A landscape with many valleys, sampled at points; each row gives a point and its height.
A ball rolls from a point to the lowest of its 6 nearest points, and stops where none of them is lower. Distance is the straight distance between rows; heights are no part of it.
pup: [  4 -15  -4  30  76   0  -6  18]  (h 434)
fidug: [-12 -23  -4  45  87   7   5  34]  (h 230)
lidid: [  9   2   4  20  -6   3  -2 -31]  (h 630)
Viso: [  3 -23  -3  31  26  -7  -2  -7]  (h 601)
rezin: [ 11  -9   6  16  35 -14 -15   2]  (h 570)
bipi: [-20  19   6 -43 -87  24  20   3]  (h 318)
relos: [  7 -25  -6  22  27 -16  -8   7]  (h 634)
bonok: [-19 -21 -19 -23 -56  -4  13 -10]  (h 530)
vuf: [ 14  27  10   2 -12  -1  -4 -23]  (h 695)
Febir: [-10   3  -2 -28 -55  -2   4  -1]  (h 354)
bizul: [  8 -25 -13   5  21 -21  -9   4]  (h 613)
rerus: [  8   7   8  25  86   5 -11   7]  (h 644)
niza: [ -1  19   9 -13 -47   7  12 -27]  (h 511)
nide: [-3  4 16 37 83 17 -4  2]  (h 646)
kuv: [  6  -7  -3  -5 -20  -9   0 -15]  (h 491)
dadim: [ 14   7  -1 -26 -27 -15  -6   8]  (h 480)
Sopip: [ 12   0   0  15  25 -14 -12  -9]  (h 638)
gidod: [ 27  34  11 -10   2 -17 -11  -3]  (h 357)
Pip: [-23  -5  -6 -35 -66  12  16  -8]  (h 409)
nulef: [-21 -21   5  55  71  16   7  12]  (h 785)
nuged: [  5  11  -2 -33 -51  -1   1   5]  (h 376)
razo: [ 15  21  16  25  50   9 -12 -16]  (h 290)
buto: [-10   0  -3 -12 -54   3   9 -16]  (h 441)
guzok: [ 21  18   0 -24 -27 -14   1   6]  (h 564)
tanof: [-23 -16 -17 -42 -66  -1  13  -3]  (h 562)
Dufa: [ 15  31  12 -22 -35  -2  -3  -9]  (h 610)
deg: [ -4 -26 -12  17  -8 -10  -7 -13]  (h 639)
nime: [ -8  31   9 -37 -70  16  15   3]  (h 384)
Fiv: [ -7  16   3 -36 -62   7  11   3]  (h 179)
vame: [ -3 -15 -13  -7 -31  -5   2 -21]  (h 502)
nule: [  0 -15   2  41  34   3  -6 -14]  (h 555)
Vum: [ 30  25  11   8  48  -6 -21  -5]  (h 715)
Rabeg: [-18  19  -1 -51 -71  15  18  21]  (h 515)
dubak: [-11  -8   2  41  72   7  -5  11]  (h 573)
dibev: [ 10 -11   5  31  51   7  -8 -10]  (h 388)
Lutum: [  2 -15 -17 -13 -35 -17  -2  -9]  (h 481)
Pid: [ 13   9   9  35  38  17  -3 -31]  (h 72)
Bug: [ -7  38   9 -49 -68   9   8  29]  (h 592)
Datu: [ 10 -11 -10  -1  -8 -19  -6  -5]  (h 518)
Todi: [-16 -10 -17 -50 -60  -1  12  18]  (h 741)
gab: [-26 -12 -13 -42 -68   2  16   5]  (h 599)
Romum: [ 24  13   4  10  21  -6  -9 -18]  (h 672)
seguv: [-11  -3   8  53  81  17   0   5]  (h 678)
kini: [ -7 -17   0  53  68  10  -2  14]  (h 559)
sipa: [  5   6  -9 -43 -49 -15  -2  19]  (h 497)
Paman: [-18  23   4 -62 -71  10  15  39]  (h 531)
Lugez: [-13 -22   1  55  81  10   3  22]  (h 389)
kivum: [ 12  12   6  25  73  13 -12  -8]  (h 471)
gabi: [  5 -25  -3  24  55 -17 -17  17]  (h 547)
varop: [-14  -3 -11 -57 -63  -6  10  23]  (h 640)
bukos: [  6  -6   7  11   7   0  -3 -16]  (h 578)
bofu: [ 15  10  10  -3   3 -12 -10  -9]  (h 654)
topag: [  4 -10 -11 -25 -29 -19   2   3]  (h 356)
nak: [-10  -5   7  59  80  25   5  -3]  (h 872)

For each start below, name the point where the ball stops.
Viso: Pid
lidid: topag
gabi: Pid
sipa: Fiv
Romum: Pid
Todi: Fiv
bonok: Fiv
kivum: Pid
gab: Fiv
bizul: topag
deg: topag
kini: fidug
